Points on a hilly landscape, in no order, each with its height.
From any point a climber steps to the highest of the 2 points nearest to it. It stops when none of these is higher. Distance is the straight distance between rows; heights are no part of it.
z456: 3 4 22 3 -11 4 20 13 -14 23 3 -26 -39 -14 -7 -1 12 28 0 0 4 17 7 10  height 1.08
z505: -4 -40 4 3 1 -10 -10 -45 8 5 13 22 31 3 18 -12 -35 -12 -3 -14 22 -17 -16 -16  height 3.01
z77: -11 -10 -24 6 -16 8 10 -4 -2 -8 -15 7 16 3 -22 -4 -33 39 16 42 18 17 -20 -16  height 0.43
z217: 2 13 -6 3 -19 -2 -2 0 28 7 -8 21 -21 -1 9 10 18 31 -12 2 -19 -32 16 -6  height 7.69
z168: -1 -3 -16 23 8 13 -17 20 -16 -6 12 -13 9 -14 -27 -37 -14 -10 -7 11 26 8 -19 -13  height 2.07
z161: -11 -3 -19 2 2 -2 11 -4 -14 11 5 20 29 27 1 -16 5 -10 -15 -15 43 8 -20 -33  height 2.15
z605: -4 24 21 -6 15 19 -18 18 -14 11 8 -18 1 -7 -30 -38 -3 -16 -10 -24 -8 -1 7 22  height 5.78
z721: -8 -8 -5 -19 29 -8 8 -23 -20 16 -5 -9 13 12 -22 -26 -25 -4 11 24 -29 1 0 -14  height 2.17
z517: 9 16 -14 -3 -6 -12 -15 -2 -10 -12 5 5 -15 -20 12 -1 15 -15 -15 13 -22 -9 9 -9  height 4.44
z453: -14 -5 16 -2 8 8 -7 5 0 3 13 3 -13 6 18 -32 0 3 0 -18 -20 39 26 13  height 4.31
z829: -1 -4 31 0 -11 -3 23 1 -8 -12 -11 -18 -19 6 27 15 -30 -35 -31 -17 0 -23 -6 1  height 0.73
z817: -3 -22 -18 14 11 -5 17 -4 16 13 -13 -18 -3 14 10 31 -13 17 14 22 0 -5 5 -10  height 6.31
z270: 26 17 23 23 3 9 13 -23 -8 20 -5 -15 -25 -20 14 -3 7 -39 -14 2 -14 -10 26 15  height 1.33
z964: 0 26 -9 -11 -50 8 11 8 6 -2 -24 5 -26 0 24 23 26 -6 -4 4 -43 -6 -16 -16  height 4.19
z19: -5 20 26 7 2 18 14 -12 2 -6 -26 0 -14 2 -4 13 2 -26 -18 -16 -2 -29 22 36  height 1.59
z248: -18 15 15 3 -13 15 -16 -1 -14 3 -17 -1 -27 -43 -5 -1 5 9 -10 -20 16 -10 21 7  height 1.23
z24: 4 -14 4 33 15 1 9 -13 26 6 14 -10 44 23 18 -9 -25 -3 12 -3 26 -1 12 12  height 2.37
z458: 16 -35 8 16 5 0 22 -10 9 36 13 8 21 39 -14 15 -7 -5 27 1 34 -10 -23 -2  height 1.17
z647: 7 4 0 17 -11 -10 23 7 -18 -15 23 1 -15 -25 -15 -12 21 28 9 4 4 33 -11 -10  height 4.26
z930: 10 -12 0 13 5 -19 12 23 -7 -14 28 17 -6 -19 6 29 7 -13 -10 -8 -22 19 22 -14  height 2.19
z974: 2 15 -11 5 -17 -8 -15 4 21 -13 5 -8 -2 -21 19 -23 3 32 0 -9 1 14 5 -11  height 3.43
z723: -8 25 4 -18 -35 0 18 -20 22 11 -3 6 -16 -35 15 -6 9 5 10 3 -52 12 17 -3  height 4.62
z340: 7 13 4 -12 4 -12 5 9 -27 13 5 -27 -12 -20 14 4 -4 -20 -25 -18 -3 20 21 3  height 5.26
z955: 17 -11 5 10 8 4 1 -43 -6 -3 -19 0 7 3 -4 -3 17 11 35 16 30 2 -10 -6  height 1.49
z884: -8 -2 -25 -15 7 -8 15 -20 -14 23 -11 10 28 25 -7 5 9 -7 21 21 21 31 -4 -23  height 2.13
z846: -12 23 3 -21 -28 -7 33 -30 -5 -22 -10 7 -32 1 20 -12 18 10 20 41 -22 -14 -15 -14  height 5.56
z894: -18 -10 4 -8 -6 5 8 4 3 14 3 5 -22 -35 -12 -5 -21 20 0 1 -36 -4 39 14  height 3.65
z9: -5 -12 -7 6 -6 12 -21 4 21 -4 14 6 -2 -15 -30 -46 -9 22 23 0 -2 4 -14 14  height 3.42
z485: 24 25 18 -7 -11 -9 6 5 15 -14 4 1 42 15 29 30 -10 -29 13 27 0 -9 0 -26  height 2.84
z811: 8 4 -5 -24 6 1 -8 17 3 5 -9 -3 4 14 -14 15 36 19 1 -35 15 32 -10 29  height 1.41
z528: 2 16 -6 22 -17 -5 -17 -5 8 -23 0 -6 17 -16 0 -23 -23 13 -6 8 -19 11 -5 -39  height 3.74
z831: -26 14 -9 -8 0 0 -40 1 1 5 -11 7 16 -26 -10 -12 23 -2 -5 -32 18 14 7 -11  height 6.41
z742: -26 -3 -23 -28 15 14 -3 34 9 24 14 -4 -17 5 -22 4 2 -9 -15 -10 0 -23 -1 40  height 3.22
z513: 1 -18 -24 -8 4 -7 -17 13 6 15 6 -9 17 -6 -15 45 -5 21 22 -11 25 -18 -6 20  height 3.10
z565: -5 -37 1 13 -10 8 9 -29 9 -7 13 30 21 24 5 -27 -30 -8 0 5 37 7 -6 -24  height 2.78
z204: -17 7 0 -11 -21 -4 -2 -16 -21 -10 -19 2 -32 6 21 -11 -7 -24 -16 25 -53 -8 -1 -23  height 5.79
z108: -11 4 -9 -7 -17 -6 -7 -4 21 4 -8 6 0 -5 16 23 10 3 15 -1 -47 15 19 -21  height 4.92
z182: 4 -3 -11 41 10 13 2 12 24 -4 9 -12 11 -6 -10 -1 -8 -9 -27 -37 5 -29 -3 2  height 4.71
z703: -3 -5 17 25 -12 7 -4 0 -12 3 -8 -6 -22 21 16 -9 15 10 20 38 23 37 -1 -29  height 2.32
z835: -3 0 -1 -3 -5 7 11 6 26 9 19 26 -17 -9 -10 26 26 32 -8 -9 17 -37 16 14  height 7.06
z608: -4 -28 2 -8 7 -12 -21 -5 -16 13 -7 6 -16 11 16 12 23 1 18 22 12 8 -4 -6  height 2.29
z187: 25 -10 -10 10 5 -6 16 2 1 2 25 -5 2 -19 -29 -9 19 28 22 15 10 7 -18 10  height 4.73
z851: -6 11 8 3 -6 10 -19 21 14 41 22 -11 -7 -15 -2 -8 -13 3 -25 -41 -14 -3 22 12  height 3.24
z882: 10 17 -5 -7 22 -15 10 -25 10 -13 10 23 -4 -14 6 -18 6 -5 -3 4 -21 -26 14 6  height 4.12
z214: -22 -14 -19 16 -5 14 -1 -3 4 -7 -23 -13 1 8 -3 15 -9 26 18 20 -20 22 5 -24  height 5.87
z779: 19 -21 1 17 14 -12 -19 -8 6 -21 4 -2 52 19 14 36 -8 -17 0 -1 20 -21 9 18  height 3.86
z113: 12 34 35 -25 -20 2 -9 2 12 -21 6 33 -1 -20 34 -2 -2 -18 21 15 -19 -16 23 2  height 2.16
z626: 12 -7 10 8 -6 14 1 7 -13 -6 -10 -6 -39 11 21 -34 -22 -10 -26 -2 0 -5 13 13  height 3.62
z81: 7 -11 7 17 -3 -8 -33 -1 13 -10 14 29 7 0 20 -14 16 9 14 9 -2 4 9 -23  height 6.51
z502: -32 -1 2 -5 15 -6 13 -4 1 -12 6 -7 -1 6 -7 25 19 -17 -16 -27 6 -19 10 1  height 4.38
z59: -8 28 5 8 3 1 -31 14 5 -16 -19 14 16 -2 1 14 34 0 -5 -12 8 18 11 -20  height 5.57
z166: 2 7 13 18 -25 1 -4 29 10 -13 9 2 -24 5 -36 -23 -1 30 -2 30 0 6 -18 3  height 0.91
z530: -20 -11 -18 -24 33 -5 11 20 -17 27 3 -15 15 33 -24 -17 -24 -8 6 13 -6 14 4 7  height 2.39
z668: 17 -14 9 15 11 12 6 -15 2 0 -1 0 11 15 -9 -1 -3 9 9 2 18 -18 -22 4  height 1.35
z85: 3 22 -8 -32 -6 2 -15 0 -29 19 -26 -35 -14 -12 7 -1 1 4 -26 -5 1 -21 5 1  height 6.87
z724: 0 8 14 -7 -6 5 14 2 -9 -12 7 12 -32 -12 26 -35 -18 13 -16 -11 -3 17 15 7  height 3.90
z412: -2 6 11 4 17 -3 43 -24 16 -19 -14 -9 20 35 12 23 -23 -12 -3 4 1 -25 -14 0  height 3.57
z982: 2 9 0 20 29 -11 30 4 -6 -7 28 -9 6 4 10 -18 -6 -15 -3 22 23 3 -3 -25  height 3.14
z769: 5 -14 2 10 12 9 -9 26 23 15 13 -22 15 23 -8 6 4 -8 -5 -33 12 -13 -7 49  height 2.50
z727: 35 -26 -2 14 1 -21 -13 -5 -3 -22 8 5 13 21 17 26 -1 -17 -12 8 35 -22 -15 3  height 3.59
z802: 12 27 -5 4 -2 -12 7 -9 -4 2 -12 -9 -4 18 -14 -10 27 1 -11 20 -19 6 -21 -29  height 4.76
z690: 23 20 14 16 -23 5 11 2 -20 8 5 -5 -39 -24 -5 -31 13 1 -18 26 -14 -3 4 4  height 1.26
z622: 10 -4 19 -7 -6 -8 -2 -5 -13 -25 4 13 -1 14 2 -24 -15 1 -2 26 -5 15 -14 -16  height 1.80
z65: 20 4 14 -8 -26 -17 19 9 17 -22 8 17 3 -3 29 29 10 -21 13 15 -8 -5 -14 -41  height 2.66
z422: -5 9 3 -17 2 -2 -2 15 -11 14 0 -17 17 3 -10 -4 -27 10 -6 -22 28 7 -13 -11  height 3.00
z336: -45 -11 -10 -1 27 6 -16 16 24 7 2 8 26 22 2 -14 -23 6 -10 -18 1 -9 4 -10  height 3.18
z979: 12 -11 -18 13 14 0 -30 8 -4 -5 2 7 44 16 -6 14 11 -18 0 -9 39 -5 1 35  height 4.25
z320: 8 -18 -8 24 8 17 2 5 -20 -7 -10 -7 -23 33 16 -21 -7 -13 -21 -15 8 24 -10 -6  height 3.25
z616: -10 -23 12 5 -2 2 35 0 -8 25 8 -3 5 37 8 28 8 3 24 -5 47 14 -18 -14  height 0.95
z757: -20 -16 -27 36 10 15 4 17 9 8 0 -14 -5 -4 -13 -8 -27 3 -12 -27 -14 -6 9 4  height 4.29
z540: 12 -37 -30 19 24 0 -19 -13 8 -19 6 21 29 12 7 -4 7 -5 4 1 25 10 4 16  height 4.82
z129: 14 7 8 10 13 -4 -8 -25 -6 -19 -12 8 -8 -13 6 10 25 6 14 9 32 -24 9 18  height 1.66
z245: -37 -5 -23 -7 -7 -8 2 -12 -18 31 -12 -25 24 2 7 21 -1 -22 -7 -8 -1 -16 -15 -36  height 2.44
z82: 6 12 -14 13 -14 2 28 14 8 -10 24 4 -18 -31 -1 -13 7 34 -3 4 27 22 12 17  height 3.88
z948: -7 -8 17 4 -10 7 8 6 22 24 17 13 -4 -34 -9 2 -31 7 -17 -32 -32 -14 31 27  height 3.47
z464: 7 10 -5 -24 -23 -7 3 -29 -2 21 -13 19 18 27 5 -9 -8 11 17 40 4 15 -22 -23  height 2.35
z559: 12 20 -34 20 -10 -10 10 -11 -5 11 -10 -4 16 22 -14 -4 9 -11 2 29 -22 33 -13 -44  height 4.43
z42: -5 -14 -5 -5 -9 20 0 -1 -6 12 8 20 23 34 -10 -30 -27 8 -7 13 42 7 -19 -17  height 2.49
z205: -2 11 -28 -7 3 2 -8 18 10 8 -10 2 6 22 -25 3 32 22 1 -12 25 -5 -26 2  height 1.67
z614: 0 11 -13 -14 6 -1 18 -19 -7 -2 -3 -15 14 24 45 -14 14 -62 -1 10 -4 -2 -17 -19  height 5.84
z122: -9 19 21 -3 -32 4 3 -15 -22 3 -6 3 -25 -51 -8 -5 19 16 -8 -2 -12 24 20 18  height 1.42
z149: -30 -3 -22 11 2 -12 -2 3 -6 18 -8 -12 18 -10 -21 37 16 -12 0 -2 17 -27 -6 -22  height 2.63
z960: 21 -4 -12 10 -8 21 -27 6 9 -5 -30 -9 20 1 -16 15 -10 24 17 -14 10 3 -15 15  height 3.50
z898: -21 -5 -38 7 -14 -7 -8 7 -4 11 -19 -19 -27 -1 1 -7 -4 40 -4 5 -12 10 -3 -13  height 5.41
z179: -19 12 -11 -36 -7 -6 22 -8 5 -23 -20 11 -4 -16 19 23 -4 3 -3 -20 -20 11 8 3  height 3.81
z672: 24 -3 25 1 -12 -4 -9 -10 -10 4 -3 11 9 26 18 -12 -11 -22 22 33 -19 40 -10 -23  height 1.57
z146: -21 12 -10 1 -36 -20 -3 -26 -10 -34 5 13 -22 -2 17 -22 4 -11 -1 44 -37 -8 -12 -12  height 6.13
z401: 23 -19 -6 -2 3 -5 -29 9 -13 -14 19 10 4 -26 -20 6 15 8 18 24 18 11 1 -3  height 5.35
z300: -4 0 3 -3 17 7 -8 -17 39 2 12 18 14 -3 -14 -11 11 28 29 -6 -27 -4 9 2  height 5.72
z173: 4 9 -10 23 5 -5 1 -13 7 -14 -8 -10 26 1 0 -5 -11 -24 0 18 -18 12 -1 -35  height 4.06
z376: 11 7 -11 -23 -23 1 -17 -10 4 -22 -20 15 20 -5 39 27 3 -35 22 11 -12 -16 -8 -17  height 2.75
z512: 4 -16 -41 15 -15 18 -11 25 -15 -8 -22 -12 -5 4 -22 -2 -7 23 -11 13 -10 11 -23 3  height 4.91
z864: -3 1 0 -5 19 -23 25 13 -3 -7 46 5 -6 5 0 -6 -8 -12 -22 -2 17 -7 11 1  height 3.51
z521: -13 -11 0 -12 -1 -1 19 -2 -16 -19 -5 13 -33 -8 -2 -2 -8 7 -8 12 -48 5 13 13  height 3.89
z342: -23 13 12 12 -12 -5 -2 -7 -11 -16 -3 -6 -35 -3 -3 -12 25 2 17 35 -13 29 4 -11  height 1.99
z398: 7 -5 -5 -6 -9 4 3 -16 8 -9 -32 2 -14 -5 14 31 -9 16 0 3 -17 -37 3 2  height 7.19
z226: 9 -1 25 1 -17 -2 9 -11 -8 -13 -20 2 -37 0 13 17 37 -8 6 17 -3 10 -3 0  height 2.02
z88: 11 -5 -15 26 10 10 -6 25 -23 -13 22 -5 -29 -14 -12 -31 -1 -13 -21 9 -2 5 8 3  height 1.69
z476: -1 -40 9 37 14 0 33 -2 -9 -7 10 -22 10 18 -2 22 -36 -10 -10 -7 10 -5 -14 9  height 3.19
z929: 10 6 -1 -30 -29 -9 9 -4 -18 -22 0 4 13 -34 34 18 0 -24 30 29 -29 -12 -16 -11  height 2.58
z525: 19 -10 -13 5 -5 -6 5 -14 -6 -20 -1 15 -10 3 17 -39 -13 5 -7 8 -6 -12 -26 -20  height 1.61
z625: 7 -28 -9 -5 23 10 1 17 -18 -18 8 -13 -18 19 18 -17 -19 -7 -16 -8 28 25 -6 29  height 2.80
z363: -1 26 28 -9 -6 14 3 2 16 -9 -25 8 -11 26 34 2 -8 -22 -26 -12 -11 -16 31 27  height 1.73
z777: -23 -16 -22 -13 4 -11 -19 11 -6 23 10 -7 11 -18 -18 23 -11 21 21 12 23 -32 -2 -15  height 2.85
z837: -25 -10 0 5 5 8 21 9 -15 21 -19 -28 0 25 -3 26 13 5 13 14 41 -4 -14 -18  height 0.76
z392: 16 17 11 8 2 13 1 -15 -11 13 -33 -11 -26 -6 -20 8 22 -7 -11 -4 -13 -13 24 24  height 1.47
z331: 1 41 11 1 24 0 -28 19 13 -3 1 -8 25 -6 -40 -15 6 -6 -9 -9 1 11 5 9  height 5.07
z101: -7 -14 3 -1 26 14 -8 15 11 3 -3 -18 9 51 -11 0 -17 -8 1 -23 -1 16 -11 41  height 2.11
z196: 31 5 10 31 13 -4 -2 0 17 -5 8 -11 23 -11 -19 4 -4 -1 -6 -24 -12 0 -5 -14  height 5.11
z600: -8 4 -5 -24 -16 -20 -28 -10 -3 2 -9 12 15 0 -5 -12 -10 34 19 24 -4 21 -13 -16  height 2.55
z877: 1 -3 -1 4 -22 21 -8 8 -13 3 -19 8 23 14 -45 8 -24 15 8 36 13 34 -15 -14  height 0.57
z607: -1 -17 3 26 6 -8 25 13 -13 -5 14 -19 1 -18 -10 42 -20 -9 -3 -14 -7 -16 -8 3  height 3.46
z949: 28 10 30 1 3 -3 -3 21 -4 -4 10 -18 -10 -5 7 6 -18 16 4 2 26 -1 28 28  height 4.37
z110: -3 34 14 -23 18 4 -18 2 -12 25 -2 -25 -19 -7 -15 -14 -7 -16 -19 -13 11 -17 17 12  height 6.39
z519: -17 -16 -18 -29 14 -12 -1 14 -23 1 4 7 8 -14 -27 20 -2 -1 -14 -17 22 -34 -14 17  height 3.64
z932: 2 -26 -15 2 -1 -11 -5 22 -13 12 -2 1 5 41 32 35 -7 -10 -9 9 9 -4 3 -4  height 2.79
z368: -32 -25 -13 15 30 -4 7 10 17 18 18 -6 42 32 -11 -6 -26 -11 6 -7 23 3 2 -2  height 2.74
z782: 5 22 -20 -5 -10 5 -1 17 -6 -12 -31 -9 -16 23 -20 -11 -10 25 -23 13 -19 16 -19 16  height 4.51
z288: -6 10 15 -10 20 -1 19 -10 32 -9 4 0 32 14 6 10 -23 11 -2 -17 -9 -14 13 2  height 3.76
z749: 15 41 7 -12 -6 -10 -8 -6 0 1 -18 0 9 17 5 5 24 -16 -10 -11 2 3 -8 -18  height 5.08
z603: 18 21 26 12 -2 7 17 -6 16 -19 2 21 -7 -16 11 2 -3 5 -2 -7 -29 10 31 11  height 1.72
z309: 4 -15 10 3 -6 -6 11 2 7 -27 17 29 10 -20 21 33 13 -17 20 -5 -25 5 1 -9  height 2.43
z323: 15 -8 33 -22 4 -8 -7 4 -4 11 22 14 -20 -14 3 -1 9 9 6 14 15 8 20 24  height 4.85
z767: 13 -6 -2 11 22 3 -5 -14 27 15 26 -1 -12 9 -22 -12 10 11 6 -12 -22 -26 3 11  height 6.26
z347: 35 -14 17 16 18 -5 -5 4 -15 -25 15 -10 1 16 17 2 -8 -28 -17 5 27 -14 3 29  height 3.29
z365: -3 -3 -8 -7 -11 -2 21 -9 -2 38 -9 -17 22 18 12 15 -7 2 26 8 9 45 -9 -33  height 1.93
z546: -9 -3 -3 -21 -20 -14 -17 -21 -17 11 2 13 -14 -8 21 9 45 -11 27 8 -8 -6 -26 -17  height 2.04
z935: 24 -13 -13 8 4 4 -45 10 5 5 -23 -9 53 23 -20 22 -6 0 13 -12 22 9 -13 15  height 3.80
z765: -4 -18 1 33 1 17 -8 -25 6 -3 -8 -15 -24 -11 23 11 4 -15 11 5 -31 -13 20 -17  height 1.16
z292: -4 8 17 -5 -1 0 13 -7 6 24 -2 -23 -31 10 17 -2 5 14 14 -2 -11 -3 -6 -10  height 0.96
z698: 6 9 -8 -7 -4 5 -4 8 -23 28 -10 -26 -12 -23 21 -1 -2 -11 -31 -30 22 -2 44 39  height 5.69
z855: 4 8 -31 -6 -8 2 15 -5 -7 9 -4 -4 -16 -34 5 -11 11 10 -41 -18 20 -13 17 32  height 6.10
z733: 24 1 8 18 10 -2 -9 21 3 -2 11 12 36 -7 -45 26 -1 -2 5 -10 4 -10 -17 -9  height 5.49
z218: -5 -1 -25 -7 -18 -11 -39 7 -7 -7 9 -2 4 -26 -26 -27 4 40 13 17 8 22 -19 7  height 2.91
z265: 9 6 -23 -15 -27 -1 -25 -9 -8 -12 -26 25 37 13 7 19 2 -13 2 16 -8 -1 -14 -35  height 2.90
z197: -14 -3 -2 37 -10 16 -24 2 -1 1 -17 -4 -27 -27 7 -7 6 -13 -9 -7 -1 -16 23 -6  height 1.04
z924: -37 8 14 -25 25 -16 0 11 -13 2 14 -1 22 4 -22 13 10 -20 -2 -16 20 -29 6 13  height 4.00
z141: 13 -8 20 -11 -7 13 -11 -24 -1 21 -22 -11 21 20 22 -5 -25 -30 29 16 -23 13 -3 -26  height 1.40
z659: 8 5 24 -25 -10 3 -4 -3 -15 31 2 31 -15 -44 -9 3 24 9 10 16 13 2 42 34  height 5.51
z324: 9 -16 -3 18 -15 9 12 -30 12 -10 -12 -3 -28 -16 43 -4 16 -6 23 -2 -16 -13 -8 -3  height 1.31
z826: -18 17 19 -7 4 -1 -23 -20 11 4 0 -4 10 -29 24 -5 19 -21 11 -33 2 13 4 -20  height 5.54
z419: 16 -9 5 2 -6 -19 5 -5 -6 10 0 10 32 39 12 27 -3 -35 -4 17 12 -4 -2 -26  height 3.05
z58: 11 -11 -15 5 15 -5 -15 1 14 -24 6 20 19 13 -5 -25 13 18 8 2 -9 30 1 5  height 5.55
z318: -11 16 -3 -5 26 12 -22 18 5 -4 9 10 -5 -6 -3 -47 -2 -3 -22 -18 -2 18 21 25  height 4.98
z754: 21 10 28 16 16 5 0 -26 24 10 18 13 -5 -18 -15 7 10 -5 2 -12 -15 -33 28 34  height 6.84
z155: 12 -11 17 -8 24 6 10 13 -1 -26 -4 9 8 31 -13 3 6 8 -2 -39 13 29 -13 36  height 1.71
z445: 13 17 1 -2 -39 -5 18 -12 6 14 -9 -9 -32 -23 22 8 28 -7 -5 -14 -43 17 -7 -5  height 4.39
z988: -5 28 19 -10 -3 8 10 -15 -13 1 -11 -18 -23 -24 -22 -22 18 22 13 1 -3 40 1 15  height 1.24
z806: 8 -11 -18 -13 4 -8 2 -3 -30 -19 1 -2 2 -10 9 -9 -21 14 -3 11 -8 29 -4 7  height 2.03
z787: -19 14 0 -30 -37 2 23 -15 22 -19 -25 22 -15 4 29 8 2 8 9 -5 -46 3 -18 -7  height 3.99
z661: -9 -9 -33 2 10 1 -12 19 22 8 -12 -15 8 -12 -8 23 -30 5 -15 -34 -33 -14 -3 18  height 3.91
z434: -9 -1 -15 -6 9 -12 -4 -19 27 12 0 15 0 -2 17 14 20 15 23 -18 -18 0 15 3  height 5.27
z53: 3 13 31 -2 -13 15 -10 -9 27 2 -7 31 -13 -2 33 12 4 -11 -3 -4 -24 -17 34 11  height 1.90
z977: 7 -12 -1 27 17 1 19 16 -10 4 16 -2 -13 35 7 -14 2 1 19 37 20 27 2 -15  height 2.70
z892: -4 0 -1 -6 -13 -4 -3 -14 -21 10 -8 -19 -15 11 30 -12 2 -45 -7 17 -15 -4 -16 -39  height 6.42
z820: 16 -19 -21 5 3 12 -19 25 -3 -15 14 14 12 -18 -46 24 18 6 8 0 5 -6 -19 18  height 6.01
z244: -21 -1 -1 -12 6 -8 -19 -10 -7 28 2 -10 13 0 -11 -6 -8 -13 -1 -3 -22 -6 1 -15  height 2.21
z952: 8 4 39 -2 -11 6 9 -14 -7 6 -12 -23 -18 -4 24 -6 -16 -8 -4 -20 18 -3 -16 -16  height 0.84
z878: 12 7 32 -12 -8 -2 5 -11 2 22 3 42 -15 -22 -14 4 17 1 -14 2 -9 -31 43 36  height 6.21
z256: 1 26 -39 -18 -3 -12 -3 11 -8 2 -15 -29 -16 -23 -5 2 4 27 -20 0 7 -20 1 12  height 6.50
z109: 18 -25 -10 -18 20 -2 -20 17 -31 -12 0 9 13 13 -3 -12 -11 -18 0 9 12 28 -9 24  height 2.36
z704: -16 -9 1 -9 22 -4 11 7 15 -4 7 0 5 3 -2 22 -11 19 -15 -35 2 -19 15 37  height 4.01
z427: 2 -7 -27 10 -3 -1 1 15 -5 19 5 10 7 15 -24 -4 18 4 -8 6 27 0 -16 -29  height 1.88
z459: 18 -8 -4 2 14 2 9 32 0 -13 10 11 7 7 -24 37 4 -13 -14 -18 -13 13 9 15  height 1.92
z286: 17 21 36 17 -26 -8 -6 -8 -11 -3 10 -8 -25 -14 -20 -25 -1 23 8 32 -11 3 -12 -3  height 1.09
z112: -24 2 -24 5 15 -5 12 -22 -1 -2 -3 3 3 10 10 -4 28 -34 -23 -20 -5 -14 -12 -13  height 4.81
z322: -2 23 17 -38 -17 -2 10 -3 1 -3 2 16 -9 -12 22 18 6 -21 23 26 -36 -26 -2 -13  height 2.40
z613: 6 -2 7 13 11 -5 21 -6 -19 -30 -6 6 -13 -4 11 28 38 -9 8 3 19 4 1 -1  height 1.85
z460: -8 8 13 -12 12 -5 25 -5 -3 -29 -3 23 16 28 4 23 -7 -27 -2 11 -14 -17 -5 -14  height 3.34
z384: -9 -17 -33 0 -4 1 15 7 -4 -1 9 9 -8 14 -14 -25 -19 46 9 35 3 8 -40 1  height 0.30
z610: -6 -12 10 -5 14 1 19 -16 13 -5 -5 -1 -6 -7 26 30 -2 -1 28 15 -4 -23 6 -12  height 6.74
z557: -2 9 14 14 -31 4 -12 15 -11 -22 -14 1 -3 3 -29 -12 -15 36 5 24 -7 34 -25 -16  height 0.75
z477: -15 1 -4 -6 12 23 12 2 -6 -11 -25 4 -3 19 -22 -8 -15 9 -10 1 -30 5 -3 13  height 4.20
z410: -28 1 9 -25 27 3 3 12 2 15 26 20 -6 7 -26 -5 25 -9 -13 -11 11 -24 23 39  height 3.60
z104: -4 -6 19 11 8 6 -14 18 26 32 34 -9 -4 15 6 -23 0 6 -21 -35 17 -15 13 26  height 2.92
z545: -2 -2 -8 -10 4 20 -4 0 9 -10 -11 -6 4 -16 -50 -16 -13 24 8 -2 -12 6 -20 15  height 3.83
z275: -7 -5 -7 -8 8 -13 -1 -6 3 -24 -16 36 31 16 -3 7 -12 -4 2 12 4 -6 0 -28  height 3.09
z739: -6 8 22 -4 17 -3 -2 -15 17 23 7 -9 7 6 9 -12 24 4 18 -43 13 11 -5 -2  height 4.89
z609: 14 43 -2 1 -34 -11 -26 1 -16 -5 -15 -3 -21 1 20 -8 32 -14 -19 4 -12 -1 -15 -11  height 4.77
z549: 13 13 28 -4 -28 -1 34 -3 -6 -6 -3 11 -21 -38 4 10 3 -2 -14 -11 -14 0 15 8  height 1.58
z822: -37 19 -1 -12 22 2 -9 41 17 -11 22 13 15 20 -19 -7 -6 2 -17 -7 4 -8 23 -1  height 3.72
z632: -2 -22 26 19 9 4 35 -6 0 -2 4 -8 12 13 3 -3 -41 0 -4 14 -1 -1 0 -21  height 2.96
z259: -19 -21 -2 -14 7 5 -2 -18 1 -31 -16 26 2 -22 0 8 -4 4 -1 -29 -4 -4 1 12  height 3.55
z631: 10 -11 11 6 9 9 1 20 -11 -2 17 -26 2 -28 -34 19 -26 -5 -2 -5 11 -10 3 16  height 3.75
z22: 21 11 24 -6 -1 7 9 15 10 -3 10 -23 -10 -24 -14 -16 -37 23 2 -2 11 -15 -3 14  height 4.07
z408: -9 -15 -30 -15 2 10 -13 20 -7 21 6 -18 0 -3 -33 -38 -12 10 -1 10 20 -10 -23 0  height 2.48
z962: 3 -27 2 -25 2 -14 -6 2 -22 17 9 -11 -17 21 34 21 12 -11 3 -8 21 -8 7 12  height 2.54
z895: -4 -2 -3 -25 14 0 23 35 -14 16 3 -14 1 15 -25 -2 -23 11 -11 -7 -8 7 -25 -10  height 2.69
z272: 5 -1 3 -12 27 -26 11 -4 22 -10 39 12 14 -4 11 -23 -6 -15 -21 -9 -1 -33 19 23  height 3.84
z279: 7 -4 21 -4 -7 -5 -56 -5 19 -6 -1 28 4 -7 15 10 10 8 24 11 -11 -1 18 10  height 5.66
z296: -9 -5 7 12 9 -5 7 -21 12 13 6 -16 12 17 30 -8 34 -57 -3 -12 10 -7 -15 -12  height 5.33
z423: -17 9 -18 -38 2 1 -8 30 -2 -6 -12 -4 20 -7 -17 16 -8 13 -17 -29 30 0 -16 14  height 3.32
z728: -11 -19 -13 -8 -1 -5 -14 -27 10 -17 4 10 16 -20 28 7 -14 -9 10 -27 17 -1 -7 -7  height 3.26
z970: 11 -16 2 22 5 17 27 0 -22 -2 7 -20 -53 -13 -11 -34 -2 6 -11 21 -15 12 5 12  height 1.44
z55: -9 4 -3 4 -3 -5 4 18 21 19 9 -16 8 -20 -5 33 13 33 13 -28 22 2 14 18  height 3.39
z171: 18 -4 2 6 0 -5 8 -42 6 -10 5 -5 -1 -10 33 -21 0 -27 7 -1 -9 -17 -26 -17  height 1.45
z938: -20 24 1 7 19 -4 -21 25 -4 -2 0 -1 20 21 -24 -23 -4 -3 -4 8 7 19 8 -15  height 4.40
z593: 12 20 -12 6 3 -5 30 17 15 11 19 -8 -14 -27 10 26 19 28 3 -3 14 16 26 4  height 3.63
z278: -12 -12 26 5 26 8 7 -5 14 24 7 -18 -3 24 -20 -3 -1 15 28 -24 3 21 -12 5  height 4.33
z225: -11 -7 -20 -15 -1 15 -29 33 6 19 19 -16 -16 -15 -38 -26 -2 -9 -5 -2 -9 -16 -9 22  height 2.86
z315: 14 10 -9 18 -11 13 -23 -5 13 -18 -19 -8 11 -28 3 -2 -8 33 7 -2 24 15 -5 -2  height 3.23

Where does a climber stop that starts at each point below?
z244: z820
z806: z85
z811: z217
z218: z217
z77: z892
z205: z754
z113: z892
z721: z892
